Points, in no order, along strands that fork and pass close to each other.
In the rows, 128 means zero.
Points whose rows are less than 73 apart are linked; no others are. Some points are linked to none.
z_943: [147  86 200 130  67  86 157 125 170  95 158 130 145 110 125 132 122 117
 163 136]
z_191: [141  72 172 161 109  83 139 114 166 121 144  81  89 143 103 159  65 110
 111 112]
z_728: [100 104 159 107 154 155 128 174 107 122 121 106 149 196 107 104 195 105
 146  84]
z_112: [112 152 102 125 169 126 118 155  93  88 133 142 135 108 132 133 133 134
 122 122]
z_182: [124  27 179 115 153 122 145 168 104 111 120 100 115 175 128 120 127 142
 108 113]
z_741: [121 178  94  70 116 127 117 126 167 120 159  85 164  66 138 136 126 176
 191 125]
z_450: [ 76  91 177  79 128 127 152 147 121 105  75 123 159 142 169  92 141 174
 136 125]
z_526: [108 173  88 136 155 167 117 141 121 134 113 120 119 100 148 121 125 112
 112 123]
z_137: [ 96 129 141  73 167  95 134 166 123  81  97  82 141 135 156  74 137 136
 168  68]
z_927: [ 86 157 144  90 194 136 117 168 131 138  70  80 146 138 162  74 121 156
 182  98]
z_380: [117 120 141 113 159 147 110 171  91 123 133 106 125 195  89  98 189  97
 143  82]
z_942: [144 145 100  92 155 142 104 151  78  97 155 173 151 116 116 107 199 139
 166 134]
z_294: [116 140  81 150 123 147 143 124 140 168 100 106 129 127 127 119 118  55
  78 133]
z_209: [ 87 155 130  86 178 137 121 166 116 122  85  99 164 123 161  81 130 171
 174 104]
z_121: [101  92 198  90  85 137 164 135 127 121  87 149 155 107 175 123 103 184
 116 161]
z_466: [132 169 116 120 102 147 120 134 120 120 135 127 134 130 108 141 116 136
 114 133]
z_365: [101 169 131 105 161 209 105 137  58 155  71 154 130 152 127 119 165 156
 142 146]
z_756: [144  83 145 129  91 116 130 162 137 118 182 124 123 195 119  85 177 102
 119  92]
z_224: [132 149 110 142 128 156 100 102  96 154 114 165  94 165 116 149 109 122
  90 144]
z_616: [136 182 100 115 120 168 105 124 102 132 128 141 122 125 113 142 124 132
 116 142]
z_653: [129 205  96 128 104 186 129  91 126 138 110 108 132  96 136 182 115 164
 135 175]
z_195: [159 139 100 162 161  64 117 115 133  86 170 137 119 113  93 169 129 107
 138 119]
z_369: [152 113 145 143  97 122 105 107 125 163 151 133 105 178  85 144 107 131
  86 120]
z_968: [ 99  79 116 166 201 106 117 138  87 128 110 141 102 172 136 137 146 100
  91 111]
z_279: [125 168  84 105 170 142 104 154 104  98 155 130 127  86 125 124 148 129
 142 112]
z_165: [161 191 110 101  88 178 118  97 105 142 135 149 143 118 111 165 140 156
 143 177]
z_601: [119 146 171 105  56 127 164 116 158 116 103 113 154 115 128 143  97 166
 133 149]
z_288: [ 94 140 123 104 167 115 136 169 112  82 116  97 136 124 145  94 129 133
 141  81]
z_364: [128 137  75 179 106 109 157 103 168 129 113  79 130 113 107 153 126  78
 124 153]
z_730: [148 128 112 116 133 109 109 162  99 102 172 119 123 167  93  98 160 101
 127  85]
z_891: [103 166  61 147 115 137 143 100 176 115 129  61 126  54 140 161 135 142
 172 153]
z_947: [148 119  94 165 167  84 109  98 125 130 141 160  97 146 109 146 129  92
  99 108]
z_38: [130  76 165 173 155  82 128 120 125 127 140 140 115 120 128 170  81 132
  97 124]
z_597: [133 135 106 121 169 124  98 145  70 106 142 157 116 155 100 119 157 120
 132 118]
z_30: [ 74 115 101 125 150 122 180 142 128 140  59 108 159  97 172 103 105  85
  87 126]
z_976: [137 100 163 129  88 129 135 146 120 131 154 158 147 153 126 119 145 140
 115 142]
z_940: [123 126  84 167 142  82 171 119 160  93 120 103 149  78 125 165 126  89
 135 152]
z_537: [140 118 127 117 147 117 110 148  74 112 149 171 140 160 104 113 176 132
 136 126]
z_751: [ 79 129 137 111 129 115 150 138 144  92  88 101 117 121 164 118  83 128
  98 108]
z_608: [133 141 119 101 162 152 111 173 103 107 148 132 154 144 116  82 228 115
 179  96]
z_420: [131 144  90 135 182 134  95 127  80 116 127 170  99 146 117 129 142 111
 123 129]
z_75: [154 138 101 128 144  94 106 149 111  93 177 124 116 150  92 123 138  99
 123  90]
z_723: [104 118 167 139 114 141 143 131 108 133 106 144 132 124 138 166  76 165
  88 162]
z_558: [ 78 146 126 148 198 166 134 170 124 144  78  85 110 145 143  90 151  93
 125  89]
z_134: [109 172 119  78 123 120 117 139 174 120 101  65 123 118 157  74  81 130
 142  86]
z_924: [153  82 193 149  76 108 136 116 144 145 154 127 144 131 101 153  99 138
 137 144]
z_644: [106  78 176 111  70 173 149 148 150 137 112 128 132 167 167  90 145 157
 105 138]
z_241: [116 111 161  81 107  78 154 149 140  70 131 100 125 127 133 108 109 122
 122  92]
z_878: [127 124 162  89  65 106 158 133 168  95 131 119 149 127 135 103 125 138
 133 118]
z_431: [ 82  92 159 126 175 124 136 165  70  96 101 144 147 145 134 138 142 162
 122 134]
z_706: [118 139 138 117  67 177 131 150 156 137 139 124 137 180 148  65 171 128
 121 105]
z_858: [132 109 169 116  65 125 151 141 152 117 148 139 148 141 131 117 130 136
 120 135]
z_491: [157 169  95 133  96 122 117 122 151  98 168  86 122 116  74 151 135 125
 154 128]
z_844: [141 129 115 165 180  91 120  83 101 128 118 205 117 107 128 181 116 130
 120 156]
z_939: [173 133 166 153  71 125 120  84 121 166 147 164 142 144  92 164 133 149
 145 165]
z_167: [ 88  79 160 141 179 104 143 163  81  90 113 144 128 130 146 147 113 153
 107 133]
z_301: [110 143 122  66 176  89 122 168 135  90 113  76 141 114 161  63 134 138
 186  71]
z_353: [166  23 177 133 141  97 131 153 115 131 160 111 112 167 117 114 117 136
 108  92]
z_585: [144  55 136 183 165  86 124 100 139 158 139 127  91 150 126 149 105 109
  65  90]
z_289: [135 122 159 122  66 121 144 134 150 121 145 108 131 152  98 132 103 130
 108 125]
z_18: [113 184  97 101 139 152 116 144 137 119 130 101 143  88 142 119 111 150
 139 111]
z_703: [153 153  78 160 145 133 126  57 125 152 106 174 102 123 117 180 119 114
 133 173]
z_647: [117 108 148 119 133 128 132 161  87 108 136 161 159 154 128 110 178 147
 133 133]
z_125: [112 190  75 115 140 166 110 119 160 148 154  91 111  60 139 146 137 122
 149 127]
z_110: [129 191 109  93 118 212 108 120  73 159 105 155 127 131 134 120 140 158
 129 154]
z_970: [148 111 156 146 105 103 136 159 151  81 192 174 142 145 148 107 181 124
 148 117]
z_992: [122 116 132 134 136 115 116 147  94 117 143 138 120 160 110 130 123 129
 101 118]
z_370: [ 90 187 101 134 123 177 143 116 145 153  71 110 147  97 180 140  87 142
 100 147]
z_739: [ 99  84 101 163 205 125 116 121  85 154  88 154 104 175 134 126 159  79
  94 123]
z_46: [169 167 113 118  90 140 128 124 149 100 178 169 167  98 130 144 188 150
 170 162]
z_503: [105 109 159 118  62 178 138 147 168 129 129 125 127 183 169  74 161 142
 113 117]
z_552: [126 168 101  80 111 108 132 125 179  85 143  72 149  77 124 129 115 156
 180 114]
z_956: [ 70 135 117 151 142 171 135 145 115 148  78 111 115 145 159 112 108 108
  77 121]
z_638: [131  78 205 118  61 154 158 127 146 144 117 141 144 122 152 139  94 156
 114 169]
z_737: [143 125  54 132 211 116 111 130 104 122 148 155  95 112 125 111 166  51
 139 115]
z_458: [ 97 165 130  70 128 109 135 127 143 104  80 116 168  92 178 115  83 185
 148 132]
z_682: [ 79 146 144 134 109 134 167 114 147 115  70 120 135 101 167 164  67 155
  97 154]
z_725: [143 168  93  76 122 144 113 145 127 110 175 135 168  80 126 119 175 154
 166 125]
z_344: [164  97 159 140  98  81 135 146 141 105 193 158 148 148 116 118 159 115
 139 113]
z_129: [167 176  67 124 118 156  90  92 144 134 164 118  78 132  76 152 135  98
 152 135]
z_775: [153 137 148 139  88 108 142 147 168  76 186 167 157 122 146 116 172 131
 156 128]
z_514: [115 103 194 134  78 116 155 114 148 117 105 105 125 110 120 168  64 151
 128 159]
z_536: [122  66 196  87  86 105 144 139 173  82 121 117 109 138 191  79 161 133
 123 112]
z_33: [154 117  80 172 138  92 148  50 130 178  90 150 128 121  95 167 130  91
 117 165]
z_162: [114 188 105  92 113 146 118 132 184 138 115  64 125 106 148  94  80 137
 146  98]
z_981: [155 138 121 129 143 121 101  96  85 142 134 195 105 154  98 144 122 144
 122 139]
z_305: [145  42 171 147 183 112 106 128  75 150 132 155 114 158 112 139 134 167
 103 114]
z_142: [106 138 114 144 175 110 129 149  87  88 122 164 137 107 141 151 123 138
 112 140]
z_759: [157 159  77 106 163 163  81 128  97 133 159 152  70 150  86  98 148  91
 153 109]
z_59: [102 200  84  94 132 160 102 109 160 156 164  83 125  53 145 158 134 161
 177 136]
z_650: [145 120  68 146 154 103 145  75 116 165  95 160 140 109 106 162 130  79
 110 170]
z_639: [119 147 129  56 157  98 112 165 149 116 109  73 146 125 167  45 132 140
 195  91]
z_15: [135 150 120 178  90  92 147 113 154  86 134  77 109 109  90 157 104 140
 161 149]
z_501: [165 158  82 107 140 142  85 116 102 126 158 161  92 154  84 119 139 107
 138 118]
z_879: [147 125  73 155 178 107  98 124 114 132 150 132  79 170 108 105 149  51
 107  80]
z_659: [150 110 145 137 119  65 136 144 138  89 176 112 122 146  92 143 108 108
 125  95]
z_291: [152  19 187 127 137 110 142 162 114 120 147 124 126 164 134 108 136 139
 121 118]
z_331: [129 160 116 100 120 162 114 157 100 125 137 129 147 137 117  90 168 136
 136 111]
z_656: [ 99 106 180 120 110 150 150 141  91 135  99 152 147 122 150 156  87 185
  95 167]
z_359: [129 170  95 132 113 120 134 126 166  86 145  81 128  98 104 153 115 127
 147 121]
z_474: [141 178 112  99  70 164 129 132 180 125 149 133 173 116 162  99 162 158
 157 128]
z_329: [ 71  90 145 138 170 116 152 157 102  92  95 128 119 133 160 136 103 138
  94 125]
z_621: [115  89  88 155 185 113 128  99  85 167  87 180 116 148 137 129 140  86
  85 142]
z_830: [141 131 138 123  54 160 127 143 149 141 160 130 135 182 119  94 157 117
 106 118]
z_696: [150 106 158 127  46 139 133 134 158 151 161 118 127 180 102 116 125 119
  99 124]
z_284: [114 153  63  97 185 166 123 118 121 167 153 158  87  52 141 128 166  79
 157 149]
z_467: [158 116  99 199 138  84 140  38 143 166 106 154 103 120  94 168 135 107
 132 140]
z_666: [101  86 146 147 124  74 176 121 171  93 101  97 109 108 151 154  80  85
  94 131]
z_473: [134 180 117  88 101 175 112 158 148 162 136  82 136 133 127  59 136 137
 146  88]
z_524: [120  70 156 179 138  61 164 112 167 107 125 100 109 111 133 169  75  92
 115 130]
z_916: [ 88 163 114 109 180 152 119 163  95 111  96 122 152 105 152 107 138 161
 147 112]
z_221: [150 169 110 147 140 124 117  95 106 113 127 164 126 100 113 193 118 149
 143 178]
z_249: [145 109 127 119 116 118 118 165 110 113 173 127 131 189 102  85 188  99
 131  89]
z_94: [132  51 194 114  88 127 146 152 174  91 144 124 100 158 178  86 156 128
 122 115]
z_51: [154 184  73 126 122 181  89 109 137 150 148 121  78 133  97 131 126  87
 126 128]
z_789: [133 151  68 150 105 155 143  98 146 184  94  95 128 121 106 140 124  57
  98 158]
z_499: [ 60 112 125 142 177 132 150 157 111 105  77 112 128 131 169 115 118 115
 102 110]
z_881: [130 103 178  75  81  74 160 135 164  73 133 111 134 117 142 101 130 122
 135 105]
z_922: [166 134  91 202 130  86 122  47 150 147 126 134  86 129  83 163 135 113
 143 137]
z_831: [185 120 150 143  91 101 104  83 133 161 168 156 117 165  68 140 141 131
 126 114]
z_832: [131 106 177 173 156  80 123 111  99 118 137 171 150  85 122 193  86 149
 139 149]
z_804: [ 85 128 162  62 119 125 119 143 143 136  61  89 149 160 174  56 128 154
 157 109]
z_146: [153 140  69 160 131 129 114  71 147 171 116 144  92 156  99 141 127  66
 101 133]
z_562: [107 162  87 126 208 169 121 156 124 164 119 112  98  75 151  90 172 104
 141 119]
z_119: [131 173  97 109  85 121 139 117 180  89 144  54 134  87 102 138 119 155
 177 125]
z_22: [132 157 101 171 148 111 141 100 126 105 115 148 137  81 129 197 121 132
 137 184]
z_469: [ 94 115 135 135 126 100 158 136 151  91 111 104 111 123 147 136  83 103
  90 115]
z_773: [161  53 196 118  75  91 144 128 165 121 157  92 112 142 106 129  90 112
 124 114]
z_630: [108 164  77 125 152 147 142 140 173 157 116  80 135  69 160 102 121  90
 124 112]
z_614: [153  82 161 137  74 113 137 153 169 108 192 131 116 181 135  92 162 104
 121 101]
z_334: [170  66 195 161  66 140 122 105 155 176 158 143 143 142 122 145 113 141
 128 147]
z_204: [132 135 120 198 146  84 147  94 129 113 112 146 136  84 124 195 111 129
 144 179]
z_633: [147 128  54 169 128  96 144  94 154 132 127  91 129  97  95 157 149  72
 140 159]
z_875: [143 157 107 123 107 149  94 140 112 138 153 118 104 174  87 105 133  99
 105 102]
z_479: [183 103 161 140 139  74 104  79 109 143 171 190 123 131  75 145 146 137
 144  94]
z_208: [137  70 150 164 158  84 122 126 120 132 152 130 102 151 119 150  95 126
  84 101]
z_812: [104  66 164 111 166 146 126 169  97 125 120 100 132 208 103 128 174 116
 124  96]
z_397: [102 194  97 102 154 170 110 140 145 167 108  96 140  82 181 109  95 169
 148 130]
z_295: [128 162 121 110  78 182 121 153 157 144 139 118 150 161 150  56 177 132
 142 100]
z_918: [112  55 192 142 128 157 144 158 110 125 121 173 151 149 168 124 166 171
 128 165]
z_447: [119 153 151 148 105 117 148 121 127 106 117 129 143 106 116 178  90 156
 127 159]
z_985: [ 91 177 103  94 178 149 110 155 132 150  94 101 149  86 191  94  92 179
 167 131]
z_665: [145  60 199 162 120  88 125 106 129 128 146 122 143  99 108 174  70 140
 157 130]
z_619: [130 194 116 104 117 190 105 160 139 173 127  78 111 133 117  66 128 132
 130  89]
z_337: [155  64 172 133  99  80 137 132 157 121 168  85  98 161  96 137  83 110
 107  91]
z_629: [177 150 138 130  92 122 118  97 112 139 152 178 144 135  92 157 147 144
 149 165]
z_247: [119 182  87 154 107 184 133  95 134 166  89 122 118 125 142 164 108 106
  92 168]
z_451: [119 182 126  94 135 220 107 137  74 168  89 148 140 140 134  98 177 160
 150 144]
z_740: [134 130 134 135 113  78 146 139 155  76 155  94 116 135 101 144  99 104
 124 100]
z_61: [134 114  71 135 152 104 143 108 104 178  96 125 142 123  98 129 119  49
  85 138]
z_326: [ 74 136 140  93 140 118 139 145 129  98  76 103 130 123 169  98  92 153
 119 103]
z_692: [148 176 120 134  57 142 142 110 146 118 135  88 141 120  90 153 128 160
 156 160]
z_487: [ 99  56 162 120 166 134 132 169  95 113 113  92 113 193 117 130 139 130
 108 100]
z_390: [136  86 190 150 140  93 124 123  89 130 144 176 162  94 124 172  93 156
 139 151]
z_827: [ 75 173 120 121 136 173 130 140 137 157  63  97 128 124 182  93  84 149
 112 117]
z_261: [ 57 104 118 138 175 131 167 153 124 130  58 100 135 123 178  97 120  91
  97 110]
z_156: [127 168  90  82 159 140 102 157 112 105 171 118 144  75 125 112 158 146
 162 106]
z_797: [ 75 125 156  83 130 131 142 146 112 112  72 120 157 132 168  96 113 180
 133 119]
z_346: [157 130  51 177 124  99 140  68 144 148 117 108 114 104  92 158 152  88
 147 174]
z_111: [144 169 130 110  46 154 145 121 164 128 137 107 158 134 111 128 135 147
 140 138]
z_13: [ 75 149 106 144 128 172 151 133 132 162  67 112 132 122 171 113 100 104
  76 133]
z_54: [139 138  75 147 158 139 129  72 106 162  93 197 109 134 136 158 118 103
 109 168]
z_520: [179 109 163 150 130  95 105  52 120 158 154 180 100 133  65 155 130 145
 138  87]
z_505: [ 91 171 108  81 159 125 121 140 136 117  83 111 162  84 191 107  81 184
 158 131]
z_631: [153 153  98 104 160 170  84 144  86 137 149 140  81 172  79  82 172  91
 156  99]
z_218: [126  84 208 125  66 137 154 116 140 137 108 117 137 109 130 163  67 158
 124 169]
z_854: [ 83 115 144 146 175 152 122 142  59 126  84 170 130 140 148 158 126 166
  98 162]
z_557: [167 136 102 144 162  84  97  94 114 118 162 171  95 148  85 145 131 112
 124 101]
z_5: [128 177 114 100  92 184 112 149 171 158 135 118 160 142 178  52 167 155
 167 113]
z_244: [ 79 110 136 148 137 171 122 144  98 146  91 119 104 171 141 128 109 129
  70 131]
z_602: [125 187  96 135 117 181 116 109 117 147 107 134 115 126 132 157 108 124
 101 154]
z_824: [149 134  55 134 195 112 108 110 113 116 147 175 100 114 121 136 147  78
 133 131]
z_951: [103 114 184  88  81 126 161 130 150 110  94 154 165 112 188 106 125 180
 132 150]
z_398: [135  72 166 191 124  65 142 102 165 123 141  92 100 123 108 169  72 109
 126 117]
z_454: [129  61 114 175 152  86 141 108 140 165 127 122 108 155 129 141 110  79
  57 109]
z_317: [120  96 164 124 115 128 138 153  92 126 135 161 151 146 128 124 140 157
 112 144]
z_133: [150 145 113 143 103 135  92 107 127 152 149 125  88 185  81 133 112 104
  89 109]
z_375: [122 111 140 117 136  96 136 167  96  86 151 129 138 147 115 114 139 128
 121 104]
z_283: [127  82 182  76  84  82 153 143 168  75 133 110 116 138 171  79 158 115
 131  94]
z_632: [111 117  86 155 143 126 143 127 119 161  99 127 132 134 135 124 123  59
  74 135]
z_689: [155 144 129 164 162  93 113  79 103 123 130 192 122 102 109 192 113 147
 144 158]
z_895: [173 118 136 139 156  72 101  95 103 125 165 183 111 143  80 144 136 133
 130  99]
z_155: [123  67 196 156 117 153 134 149 116 126 141 196 150 132 182 131 155 170
 134 169]
z_322: [167 102 157 137 110  62 134 140 131 103 190 138 144 140  93 133 134 115
 141 105]
z_438: [127 111 159 155 138  60 151 134 136  77 147 124 132 102 113 171  86 122
 137 125]
z_68: [ 76 139 163  75 157 136 118 155 135 142  53  80 149 160 166  67 118 154
 169 104]
z_17: [ 93 167  91 142 122 180 153 117 138 175  66 115 147 101 172 130 102 107
  85 150]
z_673: [142 159 136 160  68 116 149 110 140 104 129  90 129 110  89 160 111 160
 165 160]
z_230: [110 144 154  70  85 113 148 126 162 109  91 138 176 116 185  91 122 178
 147 138]
z_949: [134  76 186 165 134  54 140 115 135  94 152 114 130  98 110 175  73 121
 159 120]
z_173: [124 138  97 149 165 138 100 152 104 126 140 109  84 170 110  98 146  70
 108  86]
z_958: [153 167 103  91  98 134 130 136 145 100 173 140 174  85 120 135 171 154
 167 142]
z_389: [103 158  96 129 214 144 132 173 148 163 120  82 104  84 161  74 160 110
 149  97]
z_999: [110 168  77 112 194 173 108 140 116 156 139 136  86  65 147 111 167 103
 146 129]
z_534: [138  59 198 153 119 122 133 146 117 123 157 191 160 117 168 130 141 153
 141 156]
z_250: [141 125  55 116 161 114 146  97  99 167  95 131 150  81  95 156 127  67
 117 170]
z_744: [126 134 109 153 180  99 120 122  91 105 126 185 128 110 134 167 121 130
 111 152]
z_183: [124 198  88 126 133 203 110 131 143 181 117 102  90 102 140 108 126 105
 111 124]
z_423: [132 116 117 184 156  69 140 110 141 110 136 139 128 113 119 175 110 100
 114 137]
z_143: [108 160  90 124 160 141 148 154 175 162 108  70 117  91 163  72 117  85
 121  92]
z_595: [154  51 207 146  94 105 131 112 139 137 151 132 155 106 119 155  85 135
 155 141]
z_556: [160  35 178 147 156 120 108 130  92 156 147 170 132 164 121 118 167 158
 119 123]
z_509: [179  35 180 145 130 104 112 123 122 160 168 128 119 154 104 123 116 144
 100  89]
z_635: [169 175  78 121 100 144  93 107 147 122 176  96  98 130  64 148 145 108
 154 128]
z_936: [147 134 104 213 109  94 130  73 152 140 120 107  99 131  94 168 121 115
 131 155]
z_791: [140  48 196 136 130  99 139 152 105 118 156 169 157 118 144 130 126 147
 136 141]
z_287: [152 146  65 171 132 121 131  69 140 142 115 137 109 107 107 176 138 100
 142 179]
z_271: [118 129  76 147 170 137 127 106  94 155  91 180 122 125 144 139 132  85
  95 163]
z_852: [104 148 135 152 120 136 143 123 119 123 105 143 133 117 138 172  88 145
  91 158]
z_559: [136  44 188 116 111 131 142 151 122 131 124 115 117 145 130 122  86 148
  94 136]
z_267: [ 78 152 133 112 177 165 122 161  81 118  79 129 158 132 143 115 148 166
 142 118]
z_997: [ 82 127 168 101 110 117 157 126 136  99  77 123 132 101 163 143  69 169
 103 141]
z_485: [ 84 102 161 125 157 146 132 156  64 119  91 155 149 146 137 142 139 177
 114 152]
z_760: [165 137 104 129 153  71 111 142 114  81 189 135 125 128  89 141 141 109
 136  99]
z_864: [187  87 172 154  84 120 103  81 147 180 175 174 123 162  96 130 155 133
 123 113]
z_917: [114 167 122  69 147 112 108 155 161 128 106  64 124 118 165  55  95 139
 167  89]
z_798: [ 82 173 118 126 109 153 156 113 156 130  67 107 141 105 174 146  70 150
 102 144]
z_539: [114 167  75 144 125 130 144 114 169 100 126  84 133  72 132 163 122 124
 147 145]
z_239: [137 193  75 132 122 199 108 111 148 174 125 109  86 110 125 127 127  83
 114 135]
z_422: [153  67 180 121  57 119 147 142 180 118 171 117 115 168 132  99 131 109
 113 115]
z_409: [155  90 153 135 115 130 106 124  95 153 152 190 128 181 116 113 177 141
 119 139]
z_550: [106  49 131 175 206 101 125 134  93 138 110 142 102 160 146 146 132 119
  78 120]
z_586: [100 161 100 118 206 131 125 173 144 131 120  76 115  91 167  76 137 122
 159  82]
z_99: [127 203 109 118 133 203 102 151 136 187 123  87  83 123 123  78 131 123
 119 103]
z_814: [142 203 105 100  84 187 123 102 125 143 129 109 146 103 119 160 130 167
 144 161]
z_512: [150 130 155 157 122  91 120 110 113 125 147 153 136 122  94 175 106 144
 133 145]
z_532: [166  49 191 172 119 133 103 126 137 147 179 184 134 141 157 122 152 146
 132 129]
z_348: [130 153  77 159 108 157 140  83 136 179  86 127 125 129 122 158 118  76
  90 173]
z_116: [108 135 153  78  58 145 141 133 162 133 107  99 141 154 147  79 115 144
 113 106]
z_437: [148 128 137 117 115 137 106 120  81 146 138 186 129 163 105 131 147 145
 117 150]
z_69: [127 123 103 203  97  92 156  97 170 126 117  81 110 129 103 157 107  96
 124 152]
z_64: [123 204 104  99 108 183 110 132 164 168 125  71 126 104 140 103  96 148
 139 109]
z_567: [122  81 185 118  61 168 152 140 147 145 122 145 139 151 162 113 124 160
  99 157]
z_384: [125  68 195 136 142  97 140 148  89 114 136 165 153 102 138 155  93 161
 125 150]
z_989: [186 133 142 151 101 104 105  57 131 162 152 162 101 155  56 154 133 142
 145 115]
z_293: [174 161 126 112  97 142 120 107 108 131 153 198 149 128 113 150 164 147
 151 175]
z_319: [138 177 102  86  92 174 113 143 165 151 154 121 169 114 162  76 168 156
 167 119]
z_219: [111 182  74 127 131 166 129 121 180 162 125  74 124  68 150 129 120 108
 133 127]
z_752: [186  53 187 166 102 126 103 101 149 171 181 171 135 143 127 127 146 136
 125 112]
z_77: [152  55 165 146 136 137 104 128 108 154 153 177 120 199 122 109 198 140
 122 126]
z_56: [120 170 129  77  69 152 130 133 167 141 108  89 152 139 143  75 106 148
 136 101]
z_825: [170 112 179 159  52 144 123  90 145 181 151 150 137 158 105 154 131 143
 130 161]
z_719: [132  47 193 125 126 119 140 142 124 120 115 115 110 123 139 144  56 145
  95 140]
z_296: [159  60 201 133  53 117 144 117 176 138 151 103 124 139 110 132  95 121
 133 138]
z_546: [109 199  94 104 140 171 111 135 172 184 122  77 122  81 173 108  93 153
 148 125]
z_196: [124 156  77 138 169 160 105 117  96 137 110 170  99 126 135 132 133  98
 114 148]
z_26: [129 163 149  99  41 140 158 114 175 123 112 104 161 125 130 123 117 162
 144 142]
z_478: [121 121 124 180 143  63 163 121 156  81 128 117 135  91 126 175 102 106
 138 145]
z_410: [139 145 103  89 178 150 100 161  77 103 152 151 138 124 105  98 207 124
 179 114]
z_516: [146 132  66 141 198 117 103 144 108 116 157 131  83 134 117 104 164  50
 132  91]
z_953: [ 72  88 175  85 152 138 149 163 114 104  83 115 162 162 148 104 164 155
 145 108]
z_298: [154 123  38 121 184 119 123  92 123 149 139 169 111  98 111 138 148  61
 145 148]
z_974: [125 195  94 104 147 212 101 122  86 158 107 150 100 112 139 123 132 138
 129 148]
z_867: [143  68 174 131 100 126 130 137 127 148 145 121 117 160 109 134  88 145
  88 129]
z_946: [136 136 134 162 103  81 143 122 157  88 149  88 117 125  88 159 100 119
 142 127]
z_810: [ 78  94 166 103 162 123 149 169  88  91  97 130 161 149 139 121 155 162
 139 118]
z_504: [147  42 191 112  83 120 152 151 160 111 149 119 113 156 152  94 132 122
 113 121]
z_911: [123 133 114 149 136 113 116 138 119 116 143 127 109 154 112 137 109 105
  92 111]
z_358: [113 107 143 103 126 100 145 167 113  82 141 103 129 153 123  99 128 121
 124  83]
z_763: [137 131  43 105 186 141 126 110 117 158 145 160 103  73 120 128 157  53
 152 150]
z_698: [132 119 154 198 151  66 133  98 120 109 133 148 138  85 114 195  95 137
 154 152]
z_856: [162 165 139 146  82 134 131 132 169  87 184 178 155 114 148 136 179 146
 161 151]
z_624: [161 145 107 100 139 130 110 132  81 105 157 201 151 117 114 127 181 146
 160 156]
z_432: [123  62 180 157 146 110 134 133 121 130 123 132 115 118 138 166  62 146
  91 142]
z_694: [ 94 151 131 114 146 179 114 150  66 135  89 144 141 150 128 120 151 156
 124 137]
z_428: [140 131  89 170 159  90 125 104 132 124 132 153 122 120 118 164 124  90
 107 141]
z_376: [182 177  99  92  92 170 116  88 106 140 152 179 132 129 105 155 157 146
 163 180]
z_367: [128 183 122 140 101 151 140 108 122 119 112 122 142 104 121 182 104 167
 132 172]
z_275: [164  70 174 146 112 118 111 114 124 171 154 132 115 160  97 141 102 146
  91 114]
z_742: [110 151 126 111 109 141 132 150 120 112 123 113 135 138 123 113 113 136
 108 109]
z_366: [129  47 150 165 200 105 108 123  87 144 123 147  95 162 125 145 126 147
  84 105]
z_577: [108  97 102 166 140 111 142 128 132 147 115 122 117 150 137 131 111  70
  63 123]
z_189: [170 152  94 115 137 135  97  88  99 139 145 192  93 160  85 139 125 129
 139 132]
z_434: [115 143  62 145 142 109 160 115 165 104 124  87 151  52 133 163 140 100
 149 154]
z_159: [146 152  94 149 154  85 126 131 135  73 161 127 131  89 104 174 127 121
 145 135]
z_683: [130 160 100 129 141 152  97 151 106 128 144 110  97 154 103 100 135  92
 111  95]
z_477: [100 152 103 119 192 125 131 172 124  96 123  85 122 108 153  87 136 113
 147  73]
z_465: [141 137 119 111 165 153  91 155  82 127 140 129 107 186  81  88 191  92
 154  93]
z_732: [ 89 107 174 105 104 153 156 148  97 129  89 150 161 130 159 125 116 189
 108 156]
z_345: [ 99 124 160  61  84 123 131 132 158 125  83  96 141 153 169  57 124 146
 130 105]
z_32: [115 158  76 144 147 149 144 111 120 145  92 145 144  86 151 161 127  97
 101 173]
z_620: [138 181 111  80  76 163 121 140 169 146 138  83 151 127 126  78 125 140
 147  98]
z_783: [124 192  93  72 110 161 105 116 146 147 168  99 156  66 135 148 145 178
 181 137]
z_700: [ 89 150 155  83 109 105 148 118 149  99  69 112 144 100 170 128  72 174
 122 133]
z_610: [169 142 121 111 120 137 113 116  89 125 151 219 146 137 119 131 178 147
 154 166]
z_576: [149 173 121 110  59 162 135 126 158 127 149 137 166 126 133 120 159 148
 140 143]

A fork is a point with three links, a tip a point with one. Leave the first point through the second and follow the links. Name the first fork or tip that comes.
z_514; z_218 => z_706
z_189; z_981 => z_271
z_706; z_295 => z_111
z_22; z_204 => z_918
z_294; z_789 => z_742
z_191; z_398 => z_431
z_458; z_700 => z_244
z_447; z_367 => z_293
z_364; z_69 => z_250
z_469; z_666 => z_924

Follow the links from the first point to the second, and from the first to the third. Name the last point that the two ways share.
z_422; z_358; z_692 => z_881
z_924; z_557; z_119 => z_478
z_942; z_359; z_653 => z_293
z_38; z_763; z_380 => z_275
z_665; z_814; z_751 => z_924
